The views of a scene show one set of named points, each view turned or mirrored, shifted and resized as a whole, with a little noise and some points left out.

Scene 1
View 1
Z750: [-22.9  -5.4  21.5   6.2  -8.6   4.7 -14.3   3.8   1.2  25.1  -0.4  -1.8
  -3.2  -6.2 -16.9 -11.7  -4.2 -10.9  13.1  -7.9  20.0   1.4  21.1   2.2
 -36.1]
Z265: [-13.9  -8.1  15.5  -9.4  -2.7   7.0 -20.1  10.0  -2.2  24.4   4.5 -12.5
   1.8  -4.1 -22.3 -12.8  -3.4   0.0   5.5  -5.5   7.8   2.3  17.5  -0.8
 -28.9]
Z938: [-12.7  -9.5  11.3 -19.2  -3.9   6.9 -15.0   8.3   3.2  17.2  -7.6 -15.5
   1.9  -8.0 -30.4 -21.6  -5.4  -2.6   1.0 -13.6   4.8  11.1  20.3   2.6
 -29.6]
Z719: [-20.2 -11.8  22.5  -3.8 -12.4   8.4  -3.4   0.9  13.5  12.6 -35.1  -5.4
 -12.4 -15.2 -29.8 -31.6  -9.5 -16.2   9.8 -27.6  21.9  19.2  27.5  10.4
 -40.4]
Z150: [ -4.0 -15.6  13.2   1.8  -4.4  -5.0 -30.6  -4.0  -0.2  35.7   7.7  -5.5
  -7.6 -12.1  -2.1  -9.9  -7.3   4.9  16.1   1.6   9.1  -9.8  24.8   2.2
 -35.0]
Z624: [ -3.2 -22.1  17.5   1.1  -9.8  -6.8 -23.0 -13.0  11.4  25.2 -22.1  -7.3
 -20.9 -23.2  -3.8 -25.7 -13.1  -3.9  15.6 -12.0  17.5   1.7  35.2   7.3
 -42.9]
Z763: [-25.1  -4.8  22.9  36.4 -10.5  -3.3  -6.0 -10.8   6.4  22.3  -2.4   9.2
 -14.4 -10.4   7.5 -11.2  -5.4 -21.5  30.3 -11.1  24.9  -7.3  22.9  14.6
 -40.6]
Z377: [-17.0 -15.5  28.3   7.1 -20.4  -0.8 -21.1  -3.1  11.0  33.0 -20.8  -3.9
 -20.8 -19.6 -11.8 -16.5  -7.1 -10.5  13.8  -9.1  33.2  -1.7  31.0   1.9
 -51.7]
Z577: [-25.5   1.5  10.9  -6.4   4.3  15.8   5.9  11.1  -0.5   0.9  -4.7  -5.5
   9.9   3.4 -32.6 -23.8  -1.0 -16.0   8.5 -24.8   2.4  21.0  11.8   7.1
 -19.9]
Z962: [-21.9  -0.1   8.7  10.4   5.0   5.9  -0.3   2.0  -2.6   9.7   7.4   0.0
   7.7   0.3 -10.4 -16.3  -1.8 -14.7  20.0 -15.5   4.0   8.9  12.8   8.6
 -23.3]
Z98: [-10.9  -4.4   0.9 -24.5  12.1  10.5  -7.6  12.2  -4.5   4.8   1.0 -17.8
  15.0   1.6 -32.6 -26.3  -2.4  -3.5   1.0 -20.8 -11.9  17.8  12.5   3.9
 -16.1]
Z51: [ -2.2   3.1 -21.3 -39.2  36.5  13.7  -6.3  18.9 -18.4  -6.2  37.1 -21.7
  37.7  15.9 -30.7 -22.3   4.0  12.9  -0.8 -14.3 -45.2  19.6   3.0   1.3
   9.4]
View 2
Z719: [  2.7  -3.0  18.2   7.1 -19.5  22.2   9.5  -1.9  21.8 -10.3 -16.0   4.0
 -29.7  -2.4  28.2  21.6  27.6  19.9  45.9   2.0  14.3  -6.8  47.2   5.0
  42.0]
Z962: [ -3.3 -16.6  17.6  19.3 -20.8   1.2  21.7  -0.1   8.8  10.3   2.2   2.4
 -16.9  -6.5  19.3  35.3  15.6  22.0  23.2   3.4  20.8  -3.3  22.3  -0.4
  17.8]
Z265: [ 14.7 -20.0  22.3  13.2 -17.9   3.8  15.4   3.5   7.0 -12.2  14.3  -0.1
 -18.8 -10.7  24.4  11.8  15.2   7.4  19.8 -11.6  15.7   0.0  22.8  12.9
   8.2]
Z938: [ 11.6  -9.6  29.9  14.1 -23.6   7.3  16.4   0.8  10.5 -14.8   6.8   2.9
 -20.2   0.5  26.6   9.3  19.8  12.5  32.9  -6.4  18.3  -3.7  26.5  16.9
  19.2]
Z763: [  3.4 -19.5 -16.3   7.0  -4.1  14.7   7.1   2.0  21.4   8.4 -18.5  -9.6
 -18.6 -19.9   7.1  37.2   1.5  20.3   3.6   0.7  -3.1  -0.6  47.6 -13.5
  21.9]
Z624: [ 22.4  -7.8   6.9   2.1  -8.9  21.0   7.7   6.9  16.0 -16.1  -8.4  -6.4
 -14.3  -7.1  20.1   3.2   3.4   7.2  12.7 -13.7  -3.9  -5.7  47.6   9.0
  20.7]
Z51: [  1.2   2.7  60.4  33.1 -37.2 -21.5  46.8  -0.3 -25.3  15.0  43.0  14.5
   8.7  23.2  21.8   5.7   0.6   3.6  19.5  -8.2  31.7  -7.4 -30.3  31.7
  -6.4]
Z377: [ 19.0 -19.3  -0.6   1.6  -8.0  24.0  -2.9   5.0  26.2 -21.5 -15.0  -7.4
 -30.2 -17.8  22.8  17.6  17.8  13.6  22.4  -6.7   3.4  -0.7  58.7   2.1
  24.8]
Z98: [  1.9  -2.4  40.2  19.9 -31.3  -1.9  30.8  -0.6  -0.4   0.3  18.0   9.8
 -11.6   7.4  27.7  13.7  17.8  11.6  35.3  -4.6  25.2  -6.8   7.1  20.9
  15.0]
Z577: [ -6.2  -9.8  27.9  21.3 -27.8  -0.4  28.3  -0.6   5.0   6.7   4.7   7.4
 -18.9   1.6  22.6  31.4  20.5  21.7  35.7   4.6  25.0  -2.1  15.9   5.0
  22.3]
Z150: [ 22.6 -14.1   6.2   9.3  -7.7   9.7   7.2   6.5  10.8 -11.9   3.7  -9.0
 -12.3 -12.5  17.1   4.0  -1.7   4.6   3.8 -16.8  -2.2  -3.0  37.5   9.1
   6.5]
View 3
Z962: [  4.3 -13.2  18.1   1.5  -6.4 -20.3  -5.8  11.0  27.4   8.1  23.0   2.5
   7.6  -5.1   3.5   9.9  33.9 -13.2 -12.7  -0.5   9.7  10.7 -11.0   8.1
  -5.9]
Z624: [ -7.7   0.8  27.4 -26.2   2.3 -11.4 -10.0  -4.4  20.7  14.6   9.1  30.2
  10.0 -11.3   1.5  -8.9  10.8   3.3   4.1  -2.5   9.3  13.8 -15.1  -3.8
 -15.9]
Z265: [ -7.3  -1.6  16.2   5.6   2.5 -18.8 -18.6   3.9  15.3   5.5  11.2  18.3
   9.5  -8.9  11.7  -4.3  33.5   0.0  -9.5  -7.1   3.8  14.0 -21.2   5.9
 -16.0]
Z938: [ -6.3   7.2  20.2   5.2   4.9 -18.4 -23.5  -1.0  15.6  15.3  19.1  20.7
  13.2 -13.9  16.2  -4.3  41.5  -0.8 -10.3  -2.9  13.6  14.0 -18.8  -3.8
 -12.8]
Z150: [-10.9  -6.4  18.2 -14.3   1.0 -14.7  -9.8   2.4  12.5   6.8   3.8  22.6
   6.9  -6.9   2.8  -5.9   8.9   4.8  -1.5  -7.9   0.7  13.9 -21.5   4.2
 -21.4]
Z750: [  1.8 -11.3  23.0  -3.5  -1.5 -21.2  -9.0   9.2  26.3   2.2  12.5  25.0
  12.3  -6.7   7.8  -8.5  31.9  -6.1  -2.8   1.4  11.3  10.9 -14.6   6.7
 -18.5]
Z763: [ 10.3 -25.3  28.2 -24.1  -8.8 -19.4  11.0  14.3  40.2  -0.4  13.9  22.3
   9.2  -0.9  -7.6  -3.5  14.9 -14.4   5.1   5.4  12.5   7.9  -4.1   9.3
 -15.7]
Z577: [  7.1  -1.2  21.8  14.7  -0.7 -20.8 -16.8   9.1  27.1  12.8  32.0   2.8
  12.9 -10.1  12.6   8.0  55.8 -14.0 -16.2   1.2  17.5  14.3 -10.0   1.7
  -2.2]
Z51: [-15.1  15.3  -5.1  36.7   1.1 -16.9 -37.9  -3.0  -6.9  24.4  30.7 -39.8
   2.9  -9.3  24.1  34.2  47.6   3.1 -43.2 -24.0  -7.6  18.0 -28.1   3.9
   4.6]
View 4
Z150: [-19.6 -11.6  18.9  10.4  25.3  -5.6  17.8  -6.4   3.0 -10.8  -6.5  16.1
  22.6  13.3  10.3  -4.7 -13.1  -7.0  12.9 -24.1  34.4  -9.1 -12.4   7.7
   1.5]
Z962: [-30.1 -12.0   6.7  10.0  -1.2   4.5   5.5  -9.6  -9.4 -10.5  19.3   7.1
   7.4   9.5   2.7  10.1  -4.7   1.4  13.3  -9.1   1.1   7.5   0.9   7.0
  -0.2]
Z719: [-13.2  -2.4  -3.0  -2.4  -6.4 -11.9   1.2  12.7   9.2 -15.0   8.8  -6.1
 -13.3  19.6  -6.7 -13.6 -15.9   5.9  41.2 -11.5  13.1   5.9 -30.5   1.3
 -16.5]
Z577: [-25.0  -6.8  -0.7   1.6  -7.6  -3.1  -7.8  -5.3  -2.2  -3.4  24.4  -9.9
  -4.6   4.1  -8.3   5.9   0.8   2.0  20.1   5.0  -6.5   6.6   1.0  11.4
  -0.4]
Z98: [-14.9  -6.9   2.4   2.6  10.7  -6.3  -4.2   2.7   6.7  10.2  12.9 -18.8
   2.6 -12.8  -9.4   2.6  -0.5   0.0   9.2  14.9   3.9  -0.4   0.4  18.3
  11.5]
Z377: [-18.8  -5.7  14.5   3.2   6.9 -13.7  14.5  -0.4   5.4 -25.2  -3.3  13.1
   4.6  35.0   5.7 -17.0 -12.3  -4.0  35.7 -32.2  30.4  -5.9 -29.6   0.4
 -17.1]
Z938: [-11.7  -5.9   7.8   1.4  10.5 -13.9  -0.1   3.3  12.0   1.3   6.0 -11.6
   2.8   3.9  -6.7  -7.3  -6.4  -0.2  20.2   0.4  17.2  -4.5 -12.5  12.9
   2.8]
Z750: [-24.6  -7.1  14.0   5.9   6.3  -9.4   9.5 -11.4  -0.1 -17.6   7.8   7.6
   4.9  24.5   2.1  -2.3  -1.6  -4.3  23.9 -19.5  17.7  -5.7  -9.8   6.0
  -5.2]
Z624: [-15.0  -9.3  14.6   8.7  19.8  -4.7  16.6   7.3   4.2 -11.7 -10.7  14.4
  14.9  13.7   7.2 -12.1 -21.5   0.1  20.7 -26.3  33.0  -2.0 -24.3   2.4
  -6.3]
Z265: [-18.5  -7.9  15.1   4.1  15.6 -12.7   3.8  -9.2   5.2  -4.7   5.1  -3.0
  10.5   8.9  -1.3  -3.6  -1.7  -5.8  13.3  -7.8  19.8 -10.0  -4.6  13.7
   4.7]
View 5
Z750: [ -0.4 -20.9  12.7 -12.7  11.4   9.1 -11.8   1.8  -0.8  -9.8   7.6  -5.4
   6.3  -8.6  -1.0  -3.4  12.4  -8.8  -5.9  -8.5   0.1   4.7  -1.7   2.4
 -12.0]
Z98: [ 10.4  -7.7   4.5  -6.2  21.3   2.1 -19.1  -9.5   5.8  -7.5   3.8 -16.9
  -3.7 -14.4 -10.6 -12.2   5.6  -1.1 -15.8  -1.5   7.9 -14.5  11.8   4.4
   1.6]
Z624: [ -3.0 -23.9  14.1 -17.8  10.9   4.0  -3.4   7.7   8.8  -8.2   6.7  -8.4
   8.7   1.2   8.7  -2.4   2.1 -11.3  -7.3   0.6   0.5  -1.4 -14.6   2.4
  -4.1]
Z577: [  4.3 -15.6   8.3  -3.8  14.7   4.8 -18.3 -13.2   0.0  -8.8   5.8 -16.1
  -2.4 -16.8 -12.9  -9.3  11.0   1.2 -10.0 -11.2   8.7  -5.9  14.1   8.2
  -9.7]
Z719: [ -5.5 -31.9  19.4 -18.9   1.3   1.9 -15.6  -9.4   7.9  -6.2  -3.2 -12.7
   5.4 -12.2   0.8  -4.0   6.0  -1.7  -7.0  -6.8  16.1  -1.6  -0.1  10.2
 -12.3]
Z265: [  5.3 -11.4   9.5 -12.9  18.3   6.2 -14.1   2.3   2.5 -10.3   6.0  -7.1
   5.4  -8.8  -4.0  -7.0  10.0 -12.3 -11.6  -1.6  -1.1  -2.7   1.0  -0.2
  -1.2]
Z51: [ 23.7  11.4 -10.2   7.6  37.8   2.1 -19.1  -7.6   6.6  -8.0  14.7 -22.3
 -12.8 -14.5 -21.0 -22.3   2.9  -0.7 -22.4   4.0   0.3 -28.4  21.9   1.0
  13.9]
Z938: [  4.1 -15.9  10.8 -15.5  15.9   4.1 -17.0  -3.7   7.1  -7.5   0.6 -11.3
   3.8 -13.3  -4.0  -8.5   7.5  -7.3 -12.6  -0.2   7.3  -6.3   4.0   3.6
   0.1]
Z763: [ -6.6 -32.4  12.4  -5.3   6.0   9.2  -0.1   5.8  -5.0 -13.5  16.0  -8.5
   7.3   0.3   2.4   1.1  10.2  -5.7   2.9 -17.9  -3.2   7.0 -11.2   3.0
 -23.8]
Z962: [  3.4 -18.6   5.7  -0.4  15.0   6.6  -8.9  -3.6  -1.6 -11.3  15.7 -14.2
  -0.5  -7.1  -7.2  -5.9  10.8  -1.0  -4.3 -13.2  -0.3  -3.7   3.9   2.7
 -14.4]
Z377: [ -7.2 -32.0  20.5 -23.1   3.4   5.5  -8.4   4.9   3.0  -8.9   1.1  -3.1
  11.6  -4.6   8.2   1.3  10.8 -12.0  -3.9  -5.7   3.0   8.2 -13.5   3.0
 -12.3]

In a view up to two points have been moved. Name them for each view, in the order of its rows, or write -.
view 1: Z624
view 2: Z962
view 3: -
view 4: -
view 5: -

Scene 2
View 1
Z230: [-19.5 -16.6 -10.4   5.3   6.1 -17.6  -6.4 -19.5  -7.4  -6.1  -3.7  13.7
  10.4  -7.7  -0.9   5.5   5.9  -8.0 -24.1 -18.6   3.6  14.0  16.8  10.4
  13.7]
Z363: [ -7.8  -7.5 -11.7  17.5   1.4  -7.9  11.4  -8.7  -4.3  -2.2  -0.1   2.4
  -1.5 -11.8  -0.5   7.0   2.2  -1.9 -15.0 -17.6   6.9  12.6   4.0   2.3
  10.0]
Z409: [-13.7 -10.1  -4.6  20.6   3.1 -12.5  13.0  -4.9  -4.4   9.2  -8.2  -1.1
   6.0  -3.3   0.8  -0.8  15.2   4.5  -5.5 -15.9  14.0  19.3  15.1  16.6
  11.3]
Z533: [-24.4   8.7 -20.0  23.7   2.8   9.1  19.6   1.8 -23.0  13.7   1.1  -3.6
 -27.5  -9.7   8.4   6.1   5.7  -5.9 -14.1 -31.2  13.4  23.3  23.2   0.3
  11.2]
Z746: [-15.8   9.8  -7.9  15.4  10.5 -27.7  10.4 -10.7 -15.7  15.1 -15.3  14.8
   8.7 -20.1  14.6  -3.8   5.1 -14.9 -19.7 -10.5   1.0  38.3  36.8  34.3
  13.4]
Z811: [ -3.2  -4.7 -21.7  16.6  -4.3   6.4  10.3  -7.4  -3.1 -19.0  12.4   1.9
 -16.5 -19.4  -1.4  16.5  -8.0  -6.7 -24.9 -26.5   0.8   0.5 -16.7 -23.6
   8.0]
Z437: [-18.3 -13.9 -19.0   8.4   3.2   1.5   0.1 -12.1 -10.1  -8.3   6.0   4.7
 -10.6  -6.6  -4.5  11.0   2.5  -3.6 -24.0 -28.5   8.6   6.7   5.5  -8.5
  10.4]
Z901: [-36.6 -17.1 -23.5   6.3   4.1   9.3  -1.3  -9.8 -19.8   0.0   8.7   5.3
 -20.4   5.0  -4.2   9.6  10.6  -0.9 -18.2 -36.9  19.1   5.7  21.0  -9.7
  12.2]
Z676: [ -0.1  -9.3 -19.4   3.6   3.1 -12.7  -5.2 -24.3  -0.5 -29.6   6.7  17.7
   2.2 -25.8   0.8  16.0 -13.7 -18.4 -35.9 -15.5 -12.9   3.3 -11.6 -13.0
  13.1]
Z761: [-18.0 -29.7 -11.4  -0.6   7.2 -16.6 -12.3 -23.2  -0.4 -15.9   2.8  15.3
  12.8  -1.7  -7.7   9.9   7.4  -2.6 -24.2 -18.4   5.0   2.0   7.8   2.5
  15.1]
Z358: [ -5.0  24.0  -5.2  30.1   5.7 -21.8  24.8  -2.2 -14.4  21.0 -17.3   4.5
   0.7 -28.0  19.9  -4.8  -0.2 -13.0 -12.6  -8.1  -1.0  42.5  26.5  31.2
   8.2]
Z979: [-39.1 -16.8 -19.3   3.7   7.9   1.3  -3.9 -12.7 -23.6   6.1   1.2   9.7
 -14.2   4.1  -1.1   5.1  13.4  -5.2 -18.4 -33.3  17.2  13.5  34.7   5.9
  13.7]
View 2
Z437: [  7.5   1.1  -6.3   2.7   4.0   2.8   1.2   1.9  -0.2 -17.3  -0.2  -8.6
   9.9   9.7   3.3 -14.5  -5.4  -1.5 -13.9  -3.2  -4.0  10.6  13.8  -6.2
  18.8]
Z409: [  4.9   8.2  -6.3   4.7   1.4   1.3   4.7  -2.7  -2.9  -5.8   0.2  -7.0
  -4.6   6.9   1.3  -6.2  -7.6   1.5  -0.6  -3.2   0.2   8.1  14.3 -11.0
  14.6]
Z746: [  7.4  18.4 -11.6   7.4   2.3   4.0  -4.7   0.6  -1.6  -1.3   7.7  -9.8
 -23.5  -0.1  -6.0  -0.6  -5.1   4.4   5.5  -2.5  -4.9  16.2   7.5 -16.4
  15.9]
Z230: [  9.2   3.8  -8.2   7.3   2.5   4.1  -4.6  -4.7  -3.1 -12.4   2.4 -12.0
   2.7   5.7   2.7  -3.0  -3.7  -0.7  -1.7  -2.3  -4.4  14.2  11.1 -13.4
  22.2]
Z901: [  3.3   8.0  -9.6   0.8  -3.4   4.8   2.3  -0.3  -3.2 -12.7   1.5  -9.8
  12.5  13.1  -1.8 -17.7 -10.7  -7.1 -21.8  -6.5   0.8   7.1  16.3  -2.7
  21.0]
Z676: [ 15.9 -11.6  -2.6   4.8  13.1   4.1 -10.3   6.2   4.8 -28.6   0.2  -8.5
   7.2   3.5   9.6  -9.8   6.1   6.2  -8.6   3.3 -13.5  18.0   7.0 -11.3
  19.9]
Z363: [  8.6   1.6  -5.8   4.3   4.9   2.0   1.0   1.0  -1.4 -14.8  -0.3  -7.7
   2.0   7.0   5.2  -9.2  -3.1   3.2  -5.5  -1.1  -4.5  10.7  13.0  -9.6
  17.2]
Z761: [  8.5  -4.3  -6.1   7.3   2.6   3.2  -3.6  -8.7  -5.0 -16.1   0.2 -13.7
  14.3   7.9   8.5  -1.7  -2.4  -1.9  -2.5  -1.3  -6.3  13.4  13.0 -13.9
  25.6]
Z358: [  8.2  19.2  -8.4   6.1   5.5   1.7   1.9   8.2   3.3  -1.6   5.3  -2.5
 -33.0  -1.0  -4.9  -7.4  -5.3  10.5   4.7  -1.8  -3.1  11.6   9.7 -13.6
   6.7]
Z979: [  2.8  14.5 -13.6   2.8  -4.9   5.4  -0.5  -3.8  -5.0  -6.9   5.0 -12.6
   5.1  10.6  -6.3 -10.5 -10.7  -9.1 -16.4  -6.9   1.7   9.5  13.5  -6.9
  23.5]
Z811: [ 13.2  -9.2  -0.3   1.2   9.6   1.6   1.1   6.0   4.3 -25.5  -3.2  -3.6
  11.0   8.4   9.7 -17.1   1.2   5.5 -13.4   0.4  -7.6  10.1  13.7  -5.3
  15.1]
View 3
Z409: [ -7.4  20.0  13.9   0.2 -11.6 -14.5   7.3  -9.0 -25.6  21.6 -17.4  17.9
   2.8  17.6  11.8 -11.2  17.0   4.4  -5.6 -18.2  -8.7  12.0  20.6 -13.8
 -19.9]
Z363: [ -0.6  14.0  15.7   2.0  -1.1  -8.9  11.8   0.1 -12.5   7.9 -20.9   6.3
   1.0   1.8  -1.2  -9.5  13.4   6.6  -3.2  -9.3  -4.7  11.3  14.3  -8.8
 -17.0]
Z230: [ -3.9  19.7   8.2   0.4  -3.5 -13.6   7.8  10.3  -6.9  11.9 -12.6   4.6
  -3.8   3.9   3.1  -9.6   4.2   1.8   3.7 -18.0  -8.1  19.3  14.2 -14.6
 -13.1]
Z901: [-14.5   5.9  14.7   1.5  18.4 -20.0  11.0  -1.0   8.2   7.4 -34.1   4.8
  17.4  -7.6   8.1 -13.2  17.2  -6.1  -8.3 -22.0  10.0  15.3  21.2 -31.6
  -7.1]
Z811: [  6.9   4.1  20.6   6.9   7.3  -3.4  23.0  -3.1  -9.4   1.1 -30.3  -2.9
   6.1 -17.8 -12.3  -8.0  17.0   9.4  -7.9   3.4   4.3   2.1   9.7  -1.2
 -20.7]
Z676: [ 16.5  12.2  13.8   5.3   0.1   1.0  23.0  16.1  -3.0  -4.2 -15.6 -15.3
  -8.3 -19.6 -21.7  -3.5  -0.5  11.6   3.0   4.2  -6.3  12.5  -1.4   8.3
 -18.2]
Z358: [ -2.6  22.2   9.3   8.0 -23.6 -13.6 -24.1 -10.9 -33.4   4.9 -12.1  20.4
 -12.6  37.9   1.8 -18.7  19.5  33.3  -2.6  -6.4 -23.3  22.2  28.7   0.0
 -10.6]
Z437: [ -3.1   8.9  15.3   3.2   8.3 -12.7  12.9  -0.2  -3.3   5.7 -28.5   3.4
   7.3  -6.3  -2.0 -10.6  13.9   4.3  -4.3 -10.7   3.8  11.4  15.9 -15.7
 -12.0]
Z533: [-11.3   6.5  16.9   7.0   3.4 -18.9 -10.7 -17.7 -12.0   1.5 -36.6  16.2
  11.6  14.5   5.0 -19.6  29.4  19.9 -12.8 -10.9   0.7  14.5  35.3 -16.9
  -6.2]
Z979: [-16.5  12.8   8.2   1.6   9.2 -26.8  -2.0   1.1   3.6   9.5 -25.7  11.9
   8.5   7.9  11.3 -14.9  13.6   1.2  -4.5 -27.0   1.2  21.5  27.2 -31.8
  -2.6]
View 4
Z533: [  1.1 -29.7  -0.2 -15.4   0.2   2.5 -14.8   5.0  15.3  -6.1 -11.4  -9.5
  -0.8  -3.3  -9.3   3.5 -30.6 -21.8  18.8 -27.7   0.1  18.7  -0.5   2.7
  13.6]
Z230: [  2.9 -27.8  -9.1 -24.8   1.8  19.2  -1.4   5.1   1.7   4.4  -3.9  -5.5
  -9.7  -1.5  -5.1   6.7   5.6  -2.1   0.0 -16.5  -1.9  18.0  -0.3  -1.7
   9.6]
Z358: [ -5.3 -24.2 -11.2 -13.8  -1.3   4.6   2.6  12.7  30.4  23.0  -9.1 -23.4
  -8.5   2.7  -6.6  10.7  -0.9 -26.2  36.7 -37.7  -5.0  28.0   1.9 -10.8
  12.0]
Z363: [  0.8 -22.5  -1.8 -22.3  -0.7  13.9  -1.8   2.9   3.5  -3.7   1.5  -9.8
  -9.7  -1.1  -3.3   5.9  -4.9  -3.1   1.3 -23.2  -2.4  22.5   5.2   3.8
  11.9]
Z746: [ -3.1 -30.7 -17.5 -18.8  -0.9  12.1  -0.5  13.1  20.0  26.8 -12.9 -15.8
  -8.8   1.7  -7.1  10.5   7.5 -20.8  25.1 -24.4  -3.4  20.6  -4.7 -13.9
   8.2]
Z901: [  7.2 -36.3  -0.4 -19.5   1.0  11.1 -19.5   2.2  -1.0 -17.5  -9.1   1.9
  -1.5  -6.3  -9.9   2.7 -26.3  -7.1  -2.6 -15.1   1.2  12.8  -2.2   5.3
  12.1]
Z676: [ -7.3   5.5   2.6 -34.0   1.8  14.4   5.0  -2.1 -13.0   1.9  11.3  -3.9
 -13.6   4.2   4.9   5.0   3.0  -2.0  -9.5 -23.7  -5.9  12.7   6.6   8.5
  10.9]
Z979: [  8.6 -43.6 -10.2 -20.8   0.8  14.2 -18.6   5.5   4.4  -5.3 -14.0   0.9
  -1.0  -8.4 -11.3   4.2 -16.6 -11.0   2.2 -10.4   2.2  10.2  -7.2  -1.9
   9.4]
Z761: [  4.0 -29.8  -6.2 -26.1   0.1  24.0  -1.8   2.2  -6.0  -4.2   1.4  -1.9
 -12.7  -2.2  -2.9   6.3   7.1   7.9 -13.2 -13.7  -1.9  20.4   3.4   2.1
   8.9]
Z409: [  5.3 -41.4  -5.6 -13.5  -4.1  14.6  -3.5   8.6  17.8  -1.5  -5.2 -14.5
 -11.9  -3.1  -8.3   8.8  -3.8  -3.4  10.8 -27.0  -1.0  32.1   6.5  -2.6
  11.8]
Z437: [ -0.9 -15.4   2.7 -24.5   0.7  10.4  -5.9   0.5  -2.8 -10.4   2.6  -5.5
  -7.6  -0.5  -2.3   4.3 -13.3  -5.6  -1.4 -25.0  -2.7  17.4   3.9   7.4
  12.9]
View 5
Z901: [ -0.5   2.4 -11.1 -10.7   9.4   9.8  13.9   4.4  11.7  11.7   9.0  -1.0
  17.1   6.9  24.8  -2.4  -5.0 -17.6  11.1  15.1  14.1   4.6  -0.1   1.6
  -7.6]
Z811: [ -1.6  -7.7 -15.6 -16.7  -0.5   7.1   6.9  -6.4  14.2  12.0   0.5   7.4
   8.3  -0.8   2.1   8.8 -11.1 -20.1  -2.7  19.8  -0.7  -0.4  -1.4  -2.2
   7.9]
Z358: [ 11.3  -0.3 -31.0  13.6  -0.4  -0.5  13.8  23.8   6.3   8.0   4.2  -6.1
   3.2  -1.1   0.0  -1.3  15.4  10.7  14.7  -0.3  10.0 -14.9 -10.4 -17.2
  14.4]
Z533: [  2.3  11.1 -26.1  -4.4  10.3   7.9  17.1  17.0   9.7  14.7  -2.4  -1.2
  22.7   3.2  13.9   0.6   5.7  -4.2  15.4  17.9  10.8  -5.2 -10.4  -7.7
  -1.9]
Z409: [  7.2  -4.0 -13.4   4.5   3.0   3.8   7.9   7.2  11.9   9.6  12.9   3.0
   3.5  -0.2  11.4  -8.8   1.3  -0.7   8.7  -0.2  15.2  -3.7   3.5  -4.2
  10.2]
Z363: [  4.9  -7.7 -15.2  -4.8  -0.8   6.2   8.6   2.1  11.6   8.2   8.2  -0.7
   4.7   2.1   7.8   1.3  -3.3 -12.4   5.2   8.0   6.5  -1.3  -0.9  -4.3
   5.8]
Z979: [  2.7  -0.2 -10.6  -3.5   5.8   8.1  17.0  10.0   8.3   8.1  13.0  -9.3
  13.6   9.9  26.1  -5.1   0.4 -13.7  15.8   7.5  17.1   4.3  -1.5  -1.2
  -9.2]
Z746: [ 12.0  -7.4 -24.1  13.7  -4.3   0.9  14.5  20.0   4.2   3.0  10.5 -14.7
  -0.4   5.0   6.6  -0.3  12.2   3.3  16.1  -5.1  11.9  -8.7  -9.6 -16.1
   7.7]
Z761: [  4.1 -17.6  -5.7  -6.9  -6.0   7.1   7.5  -5.9   8.5   2.9  16.2  -6.1
  -2.5   7.2  14.5   0.0  -8.7 -20.2   2.0   3.5   8.3   5.2   2.4  -0.6
   1.9]
Z437: [  1.1  -5.0 -13.7 -10.9   2.3   8.1  11.0   1.5  11.7  10.6   7.1   0.3
   9.2   5.3  13.2   2.4  -6.1 -17.0   6.1  13.8   7.3   1.3  -2.0  -1.4
   0.1]

In a view up to two points have been moved. Name them for each view, in the order of its rows, or write -.
view 1: Z363, Z811
view 2: Z409
view 3: Z901, Z676
view 4: Z437
view 5: Z533
